Each scene shows the same named points in several views. A view is turned or mirrored, and shifted as a whole, has a little noise and may leave points out.
(in the rows, 128 means zero)

Scene 1
View 1
Z_808: [135 132 147 127 100 162 137 165 157 132 104 109 167 145 124 130 121 125
 144 129 179 137 122 114  95 100 135 150 133 110 113 131 145  95 151 119
 122 169]
Z_686: [172 130 141 115 113 137 129 146 137 122 126 115 170 143 122 119 124 128
 136 147 155 126 112 108 109 107 157 145 140 106  88 125 153  95 132 127
 118 158]
Z_344: [174 131 125 129 146 118 138 149 136 122 126 133 163 128 110 122 111 131
 148 142 125 113  92 106 110 110 153 129 136 116 103 112 141 102 132 138
 108 142]
Z_258: [182 132 132 135 146 102 141 144 111 100 148 124 174 124 103 115 110 131
 147 140 134 116  87  95 100 112 156 131 131 132  87 117 127  80 127 139
  99 135]
Z_445: [169 147 120 122 120 114 146 156 122  99 152 110 196 116 114 111 112 155
 135 124 140 121 101  96 103 117 170 164 135 136  94 133 131  66 106 133
 113 136]
Z_470: [168 126 125 116 120 154 139 160 156 136 123 125 146 145 116 119 123 139
 125 121 139 132 115 122 110 115 148 163 145 108 122 134 150 111 135 132
 110 147]
Z_447: [154 133 128 145 154 103 143 152 128 108 126 125 177 111 102 128 104 130
 162 134 134 108  79  94  97 108 145 122 124 127 102 110 118  91 133 138
 110 138]
Z_267: [164 137 140 115 126 111 128 138 108 106 149  97 195 124 115 122 131 134
 156 149 155 123  93  92  90 105 156 147 126 114  70 129 138  75 126 138
 127 142]
Z_580: [138 125 140 137 147 125 140 155 136 121 121 113 166 119 100 139 118 121
 169 130 152 119  89  96  82 102 123 127 120 118 112 119 121  99 154 131
 115 146]
Z_475: [200 139 111 123 133 120 156 155 133 107 151 142 157 134 110  97  99 154
 113 121 114 120 107 116 121 127 174 162 154 138 112 129 141  91 105 137
  83 130]
Z_197: [195 126 135  96 117 142 129 143 111 118 176  96 158 149 116 106 142 151
 116 132 145 142 116 109  97 128 155 192 147 109  92 154 154  88 119 137
 104 129]
Z_930: [215 108 150 116 117 160 121 141 135 137 133 130 120 185 123  99 122 116
 105 158 157 140 134 130 118 118 152 152 161 104  88 134 177 117 142 130
  79 158]
Z_946: [137 130 126 139 130 142 154 175 148 122 120 118 161 127 111 127 112 135
 143 109 149 128 105 110  92 115 131 147 133 130 133 129 124  93 146 125
 104 144]
Z_232: [139 145 134 120  88 150 146 169 144 111 125 102 192 132 126 119 116 142
 133 120 175 137 125 107  97 105 153 172 135 127 111 143 140  74 125 118
 123 158]
Z_392: [169 135 127 137 138 118 146 155 140 112 120 133 170 129 112 117 100 131
 141 137 142 113  98 106 111 107 157 129 136 130 100 111 134  90 128 131
 102 150]
Z_836: [156 107 167 145 121 148 129 153 126 121 121 106 149 153 118 121 115  99
 147 142 197 135 114 107  77 102 117 119 132 119  90 127 134  97 169 116
  88 172]
Z_203: [174 143 115 131 117 126 156 167 135 101 144 127 174 128 116 104 100 153
 117 115 137 122 114 112 109 122 165 164 145 145 112 130 134  76 107 131
  98 140]
Z_757: [142 145 114 134 143 117 160 175 145 112 127 128 180 106 103 128 106 149
 153 104 126 115  91 103  98 112 145 149 124 136 131 120 113  87 125 133
 112 134]
Z_920: [189 117 152 120 119 142 116 135 135 133 121 121 154 161 124 118 122 111
 135 166 163 129 120 114 112 102 152 128 145  96  74 121 162 104 145 130
 110 164]
Z_306: [132 139 127 153 152 104 152 165 139 105 108 124 184 103 101 138  98 127
 175 124 143 110  75  92  95 100 136 110 117 136 112 106 110  86 143 129
 115 151]
Z_29: [162 134 130 100 144 126 135 146 122 127 164 100 170 118 104 128 151 157
 152 123 124 126  87  96  88 123 142 180 126 102 106 145 135  98 130 145
 128 117]
View 2
Z_344: [112 161 128 128 115 128 131 123 136 158 138  82 137 138 100  99 126 111
 104 111 124 114 139 132 100 118 145 135 109 111 138 139 131 144 108 125
 108  80]
Z_808: [103 162 109 153 138 118 165 102 152 160 155 109 131 171 107 123 163  98
 109 119 131  77 175 152 122 113 106 147 126 113 135 166 101 135 133 121
 123  99]
Z_920: [113 169  97 137 131 105 144 112 156 152 146  92 135 146  89 144 149  94
 100  94 118  90 148 165 108 136 134 121 134 108 124 156 130 162 124 118
  91  61]
Z_232: [114 152 121 151 139 131 155 103 169 153 130 112 129 159 140 135 154 102
 124 144 116  84 157 142 120 106 106 160 120 113 141 145  92 141 155 137
 126 111]
Z_306: [109 157 147 115 103 161 122 120 134 186 149  82 146 164 115  71 129 126
 116 117 147 115 154 117 116 126 133 151 110 125 173 166 113 127 110 130
 137 102]
Z_836: [117 157  91 129 125 117 148 109 163 172 181 127 137 176  98 131 157 104
 119  84 150 101 159 147 123 135 106 125 151 124 146 179 110 155 128 108
 121  75]
Z_258: [129 158 129 120 113 144 113 125 159 165 139  94 142 133 121 110 111 115
 120 108 127 131 123 124 101 127 143 138 119 117 150 138 125 156 119 129
 115  73]
Z_197: [133 159 100 164 149 115 143 122 191 133 145 104 118 118 139 158 103  92
 124 118 106 115 132 141  91  91 138 139 116 102 111 109 115 159 147 127
 122  67]
Z_447: [117 159 140 120 105 149 117 124 142 177 146  79 144 150 112  86 115 120
 116 113 139 121 142 122 109 122 141 144 110 119 160 151 123 135 113 128
 124  92]
Z_946: [106 147 121 145 131 134 152 118 138 160 159 116 130 163 113  90 140 113
 121 121 139 104 157 120 112  98 113 156 111 113 144 144 102 131 120 117
 140 106]
Z_757: [108 150 146 138 118 154 131 125 134 168 141  96 134 148 126  76 119 120
 121 134 133 116 144 108 107  99 127 166  96 117 155 135 109 124 116 128
 143 111]
Z_392: [113 155 131 125 114 138 133 122 138 163 131  95 142 142 107  95 139 113
 110 122 123 110 136 130 106 124 131 144 116 116 144 141 125 147 114 124
 107  91]
Z_445: [126 152 139 134 124 151 125 115 173 154 118  95 135 131 152 121 110 111
 126 139 109 117 130 130 105 110 133 158 105 116 146 126 109 150 141 147
 124  98]
Z_580: [108 164 124 134 116 136 137 116 143 178 171  87 138 167 107  94 126 114
 114 102 146 113 159 128 114 117 134 142 117 120 158 166 115 129 115 119
 138  87]
Z_475: [123 143 130 135 129 135 135 135 142 133 112 117 131 112 120 103 124 107
 115 130 104 123 108 116  86 104 130 148 106 103 119  94 128 159 121 126
 102  88]
View 3
Z_447: [111 148 146 119 122 112 140 149 121 108 129 110 105  87 158 136 135 123
 131 136 117 140 171 132 109 128  96 139 133 124 138 133  97 115 112 122
 124 116]
Z_580: [110 142 134 127 129 115 124 161 120 120 122 109 113  89 151 150 144 113
 134 138 124 131 182 125 107 141  90 120 131 133 141 118 101 109 127  92
 145 122]
Z_29: [112 142 139 159 135 147 115 122 135 123 147  90 104 118 153 172 133 125
 146 141 114 108 166 130 138 124 134  95 153 152 129 117 107  87 155 129
 164 164]
Z_686: [106 139 115 152 145 137 147 130 138 141 153 106 125  77 165 158 136 119
 129 141 119 120 153 121 141 120  91 137 149 128 147 141 126 124 163 117
 152 120]
Z_344: [102 147 133 125 136 126 146 137 131 117 135  94 112  80 150 135 128 114
 135 142 108 128 158 126 133 127 101 137 136 132 138 136 106 118 139 124
 125 120]
Z_808: [108 133 111 159 147 135 125 154 123 144 144 122 143  67 160 171 155 102
 118 144 141 126 166 113 136 149  94 126 145 130 146 128 121 126 175  79
 175 117]
Z_930: [ 98 133  93 153 145 134 155  80 158 150 142  84 141  56 126 143 110  95
 133 146 115  97 151 107 182 123  81 128 144 134 161 126 140 127 215 120
 149 113]
Z_197: [121 136 124 171 125 152 128  73 149 133 154  93 119 103 157 175 123 133
 135 136 116 102 155 125 158 111 124 110 162 139 145 129 136  97 176 147
 166 147]
Z_836: [121 122 101 142 128 106 129 132 130 145 122 118 135  69 137 162 136 108
 123 132 139 119 185 111 116 135  52 119 133 126 172 113 140 120 165  66
 171  96]
Z_946: [113 143 137 144 119 124 118 137 111 111 128 119 137  77 154 154 145 100
 113 141 139 139 174 116 129 156 113 119 135 132 135 122  98 110 142 101
 152 121]
Z_203: [118 147 140 155 110 135 138  92 117 101 146 120 135  75 171 155 130 115
 109 137 126 133 147 123 151 140 128 145 149 121 126 142 111 115 145 151
 135 119]
Z_306: [114 151 147 115 122 107 130 169 108 102 125 122 114  82 166 141 147 118
 121 133 126 151 177 130  96 142  93 143 132 121 134 133  95 120 101 105
 125 110]
Z_757: [114 151 156 133 115 126 120 144 107  93 128 119 122  88 167 149 143 111
 118 134 125 149 166 126 123 152 131 133 138 130 123 130  82 109 118 123
 133 129]
Z_445: [124 144 146 156 116 138 136 112 125 110 156 120 115  97 188 164 139 138
 120 129 122 132 152 132 132 122 123 145 157 120 135 146 121 108 128 152
 140 130]
Z_392: [105 146 133 132 129 122 143 133 126 112 136 109 122  73 161 137 130 113
 124 138 117 136 158 122 132 131  96 148 136 123 142 141 109 125 137 123
 125 108]
Z_267: [123 136 133 148 127 132 139 133 134 133 155 108  97 102 175 168 138 148
 138 129 115 122 162 135 110  99  93 135 158 126 147 143 131 106 126 128
 149 129]
Z_475: [110 152 143 146 114 139 145  76 133  97 139  99 130  76 155 137 113 109
 119 139 114 126 143 123 167 133 129 142 147 126 129 139 106 111 150 167
 121 126]
Z_232: [121 137 125 174 127 145 124 132 117 130 161 137 146  75 186 183 159 116
 104 134 144 136 158 118 140 147 114 136 159 120 138 140 123 118 162 114
 173 125]
Z_470: [ 96 145 126 157 145 147 132 132 131 127 149 106 139  72 161 159 142 100
 122 149 126 126 153 117 158 143 122 126 146 136 130 134 105 117 175 115
 153 135]
View 4
Z_920: [173 121 155 108 113  89 120 101 120  98 120 143 131 145 115 140 120 104
 148 131 104 153  91 133 156 116 122 157 127 146  82 108 142 104 107 135
 147 120]
Z_686: [162 116 137 113 124 115 120 111 127 114 108 138 133 131 129 150 113 108
 139 126 116 135  98 126 139 126 119 158 117 134  98 112 145 105 120 125
 138 118]
Z_267: [166 101 116 104 128 138 129 106 123 130 109 145 162 111 145 151 116  95
 137 126 102 127  94 149 120 111 109 176  93 115  94 127 142  96 120 129
 139 110]
Z_258: [167 114 106 105 129 117 153 126 117 150 102 142 169 129 143 146 116 102
 157 127 103 138 103 162 114 108 111 148 111 126 112 130 161 113 137 127
 141 110]
Z_757: [138 138  84 102 118 137 139 145 131 163  88 126 145 112 149 139 113 114
 160 122 131 100 109 130 110 133 128 129  98 127 131 116 146 122 148 110
 129 122]
Z_306: [148 147  74 104  88 131 144 141 126 165  92 142 160 104 137 135 114  89
 178 125 125 111 120 144 132 143 130 152  84 126 107 119 149 125 144 119
 149 128]
Z_447: [151 135  90 104 106 120 145 136 120 160  97 143 162 116 148 135 118  99
 171 120 121 126 110 151 126 127 121 149  95 128 111 124 153 119 136 125
 149 117]
Z_808: [147 137 131 112 103 131 104 114 138  98 104 135 108 120 101 142 112 111
 157 140 123 106  94 106 149 137 135 161 109 141  97  98 128 108 121 116
 131 132]
Z_580: [144 149  96  99  97 126 134 132 124 144 100 137 147 115 127 121 127 104
 182 126 121 106 100 135 136 127 122 154  84 139  96 115 136 111 121 123
 146 128]
Z_392: [160 128 110 109 115 109 139 129 125 140  99 137 144 130 139 146 108 102
 159 124 116 134 116 139 131 131 126 140 121 132 110 120 156 123 143 124
 139 118]
Z_946: [139 143 100 102 115 136 130 139 134 131  93 123 127 122 115 127 116 120
 172 132 125  99  99 118 125 124 127 134 104 144 120 108 137 117 134 108
 124 130]
Z_203: [159 107 112 113 147 129 138 127 131 133  91 125 138 134 137 164  99 124
 138 134 117 122 110 128 107 122 121 126 137 124 141 122 164 124 156 109
 116 115]
Z_475: [157 111 123 108 157 106 147 132 125 141  98 124 143 151 147 159 108 131
 134 122 124 134 104 138 101 114 117 110 150 131 142 124 168 126 154 116
 118 109]
Z_930: [173 121 179 109 142  70 124 105 120  81 123 132 115 176  99 141 116 132
 145 137 103 154  81 125 143 101 119 131 158 164  97 105 149 109 110 130
 126 119]
Z_445: [158  94 112 110 144 148 134 118 131 141  95 135 155 117 147 165 104 108
 127 129 111 119 106 139 101 118 116 151 110 113 128 128 156 109 144 113
 120 107]
Z_470: [141 131 138 101 136 104 117 126 133 114 106 120 113 143 130 139 119 130
 146 124 132 113  88 110 128 122 125 127 127 150 114 102 135 111 122 117
 121 121]
Z_232: [149 114 119 114 124 156 112 107 144 102  90 128 118 113 107 164  99 113
 133 141 115 101  96 105 126 134 131 160 112 123 119 109 139 109 141 108
 112 128]
Z_836: [161 143 122 106  95 122 135 114 123  94 109 147 131 133  72 124 120 108
 195 151  89 125  90 136 158 110 119 169 105 155  89 107 135 108 113 123
 141 138]
Z_29: [138 111 119  94 153 136 128 124 127 148 111 127 150 122 162 129 132 123
 132 109 127 101  80 132  97 105 105 143  87 135 109 115 130  92 103 121
 121 109]
View 5
Z_445: [136 111 127 139 121 134  98 140 151 127 148 123 111 145 131 130 116 148
 154 141 166 130 132 134 101 151 135 106 143 154 125 152 113 126 161 157
 104 106]
Z_686: [ 94 112 132 115 139 141 120 125 142 120 158 135 107 142 135 110 104 105
 138 139 167 130 125 117 134 121 137  86 138 132 112 145  95 127 154 144
 112 112]
Z_197: [113  91 128 124 161 124 136 128 148 115 166 151  93 159 148 142 124 123
 163 149 150 118 135  81  97 142 110 106 149 141 114 152 110 121 119 131
 100 109]
Z_29: [125 109 120 130 122 117 133 159 164 113 141 139 103 153 142 126 121 127
 133 131 173 158 135 114 105 154 108  98 143 159 128 147 113 139 105 115
 100 110]
Z_344: [102 113 119 132 107 156 117 129 149 105 144 134 137 149 129 105 108 122
 113 127 178 144 126 115 140 122 137  96 129 157 132 139 106 130 137 147
 131 106]
Z_757: [142 122 115 156  88 123  88 146 151 131 123 116 132 139 136  99 112 146
 107 122 194 145 124 161 137 149 137  86 116 149 146 136 121 135 155 146
 114  99]
Z_470: [101  97 121 140 141 119 135 113 138 127 153 150 118 150 153 105 119 110
 112 135 179 121 122 108 137 129 123  83 128 121 127 141 112 138 127 126
 121  99]
Z_580: [118 125 112 115 101 126 109 158 160 114 132 117 120 139 139  87 101 116
 107 124 178 153 130 126 166 124 122  75 112 150 128 128 110 116 135 137
 111 109]
Z_930: [ 67  85 124 117 167 155 140  84 126 109 184 162 117 158 153 112 108  94
 135 150 152  94 123  57 149  95 132  93 133 119 116 137  95 116 128 143
 136 112]
Z_920: [ 69 112 129 100 147 160 133 116 139 110 168 142 109 150 136 103  93  92
 131 145 159 124 127  94 155  99 138  87 129 133 106 138  91 115 148 145
 120 121]
Z_475: [125  87 117 165 122 148 110  99 136 119 157 145 144 156 141 134 130 147
 135 142 171 113 126 102 104 143 134 113 139 147 148 143 115 126 136 156
 134  97]
Z_392: [110 114 120 135 109 150 104 120 143 119 145 127 134 144 132 103 105 129
 120 133 178 132 126 125 138 123 142  95 126 147 134 134 107 123 154 159
 128 107]
Z_267: [113 125 132 107 120 147 116 161 160 111 148 122  96 139 124 119 100 124
 155 139 158 154 134 127 116 135 130 102 145 161 111 148 102 123 153 149
  98 117]
Z_258: [121 114 114 126 101 161 105 140 155 107 148 125 129 146 127 116 110 140
 143 135 160 143 137 110 126 131 132 111 132 171 132 137 110 110 146 160
 122 112]
Z_203: [132  97 119 155 127 131  98 107 139 131 151 136 128 149 141 127 122 146
 142 143 173 109 124 123 112 145 137 101 134 142 136 144 118 124 157 156
 119  98]
Z_232: [123 112 129 133 150  99 102 133 140 146 147 126  90 137 147 107 109 122
 142 143 170 113 120 139 135 136 134  75 126 112 107 145 115 125 172 142
  92 105]
Z_447: [130 121 113 131  87 154 102 146 161 107 138 119 134 145 130 109 105 141
 122 127 171 157 133 125 132 137 131 106 124 176 141 135 112 114 142 156
 122 109]
Z_306: [129 132 110 128  76 138  88 155 159 119 122 105 133 135 128  85 100 135
 106 123 185 157 130 152 160 128 136  85 110 164 136 133 117 118 161 156
 117 109]
View 6
Z_197: [ 82 129 131 153 136 141 174 104 133 132 112 102 163 137 123 161 145 187
 107 156 124 144 135 136 155 138 117  84 187 122 109 109 124 120 123 176
 140 121]
Z_946: [128 120 137 108 137 137 136 114 158 113  87 141 141 111 123 105 124 154
 134 128 152 108 137 125 141 123 123  87 145 167 125 124 122  93  94 155
 128 119]
Z_306: [130 137 138 100 108 171 127 122 130 101 107 158 121 104 127  98 115 131
 172 118 150 100 155 130 115 126 137  93 124 181 137  95 129  88  96 154
 127 141]
Z_203: [102  91 137 132 117 128 148 112 119 121 113 135 157 143 129 125 132 170
 111 122 128 109 142 122 128 151 129  91 155 150 144 108 127 122  90 156
 132 123]
Z_808: [117 142 144 123 131 135 122  96 170 120  82 146 156 107 122 100 133 150
 134 128 134 133 114 149 146 123  81  77 169 165 108 122 102  89  94 145
 130 134]
Z_920: [ 82 149 150 151 111 144 134  91 132 138  84 142 146 106 133 133 149 161
 152 136 148 143  85 159 132 126  86 105 183 143 105  85 101  86 109 151
 129 140]
Z_930: [ 64 120 151 162 128 112 144  89 127 149  74 136 155 118 137 148 165 187
 126 145 160 141  62 149 143 133  95 120 198 120 101  95 100  91 109 147
 124 116]
Z_836: [106 154 137 110 143 141 131  85 144 132  59 167 131  87 119 111 120 144
 164 138 155 153 104 145 148 113 103 101 190 173 116  89  86  94 103 153
 142 119]
Z_757: [129 111 134 108 118 152 140 127 142 105 114 134 135 123 127 110 123 150
 140 123 145  93 161 119 123 135 140  83 123 164 139 121 139  97  94 158
 125 127]
Z_29: [115 145 131 133 131 167 167 125 151 110 124 100 145 124 126 152 138 169
 136 150 138 114 156 132 144 124 130  81 146 133 107 118 143  95 125 171
 129 133]
Z_267: [100 155 134 135 110 181 152 106 123 117 124 126 142 120 126 136 126 151
 150 137 115 138 157 145 133 136 113  80 163 150 118  79 123 110 116 171
 139 153]
Z_392: [105 119 143 127 105 148 135 113 122 120 103 147 139 118 136 116 137 157
 146 120 150 109 127 137 118 139 122 101 146 155 136  93 124  97  94 149
 124 134]
Z_475: [ 86  86 140 143 111 123 157 118 109 125 114 128 150 142 136 142 148 184
 112 128 145 101 133 121 121 154 140 104 150 128 137 106 138 114  97 157
 125 117]
Z_580: [122 152 137 105 125 162 135 114 147 112  92 145 124  97 128 113 120 145
 168 134 159 116 137 133 132 118 126  95 143 168 122 105 120  81 105 158
 130 130]
Z_258: [ 94 128 137 126 109 163 154 114 101 121 110 140 131 120 132 135 131 156
 156 132 144 119 144 129 121 143 139 106 153 149 134  76 130 105 108 167
 135 133]
Z_445: [102 117 134 134 111 155 153 111 119 115 129 125 151 138 128 127 128 159
 120 126 114 118 164 129 133 149 126  77 156 151 139  97 131 123 101 169
 140 139]
Z_470: [106 119 144 135 127 127 143 107 161 125  94 125 155 122 130 129 148 175
 119 137 149 113 109 134 142 130 104  92 161 138 105 130 120  86  99 144
 120 123]
Z_686: [ 93 136 143 143 113 147 137  99 134 127 103 134 153 119 128 128 139 161
 135 130 130 132 117 150 134 133  94  91 169 148 115  95 115  97 105 153
 130 145]
Z_232: [118 121 137 123 128 134 136  94 156 119 103 136 165 126 119 102 124 155
 112 122 108 131 144 140 150 136  90  63 170 165 126 121 107 110  89 152
 137 136]
Z_344: [107 134 143 128 109 155 135 115 135 117 101 139 136 111 133 123 136 154
 154 130 157 109 123 137 122 131 119 100 145 152 121  99 123  84 103 155
 123 137]
Z_447: [115 134 137 112 106 169 138 122 120 106 110 145 122 108 133 117 124 143
 166 125 150 107 151 133 118 135 138  98 132 164 135  89 131  90 105 162
 130 137]

In a view up to two points have been moved. Name them for each view, in the order of its rows, or write -.
view 1 -> -
view 2 -> -
view 3 -> Z_29, Z_470
view 4 -> -
view 5 -> Z_757, Z_447
view 6 -> Z_344
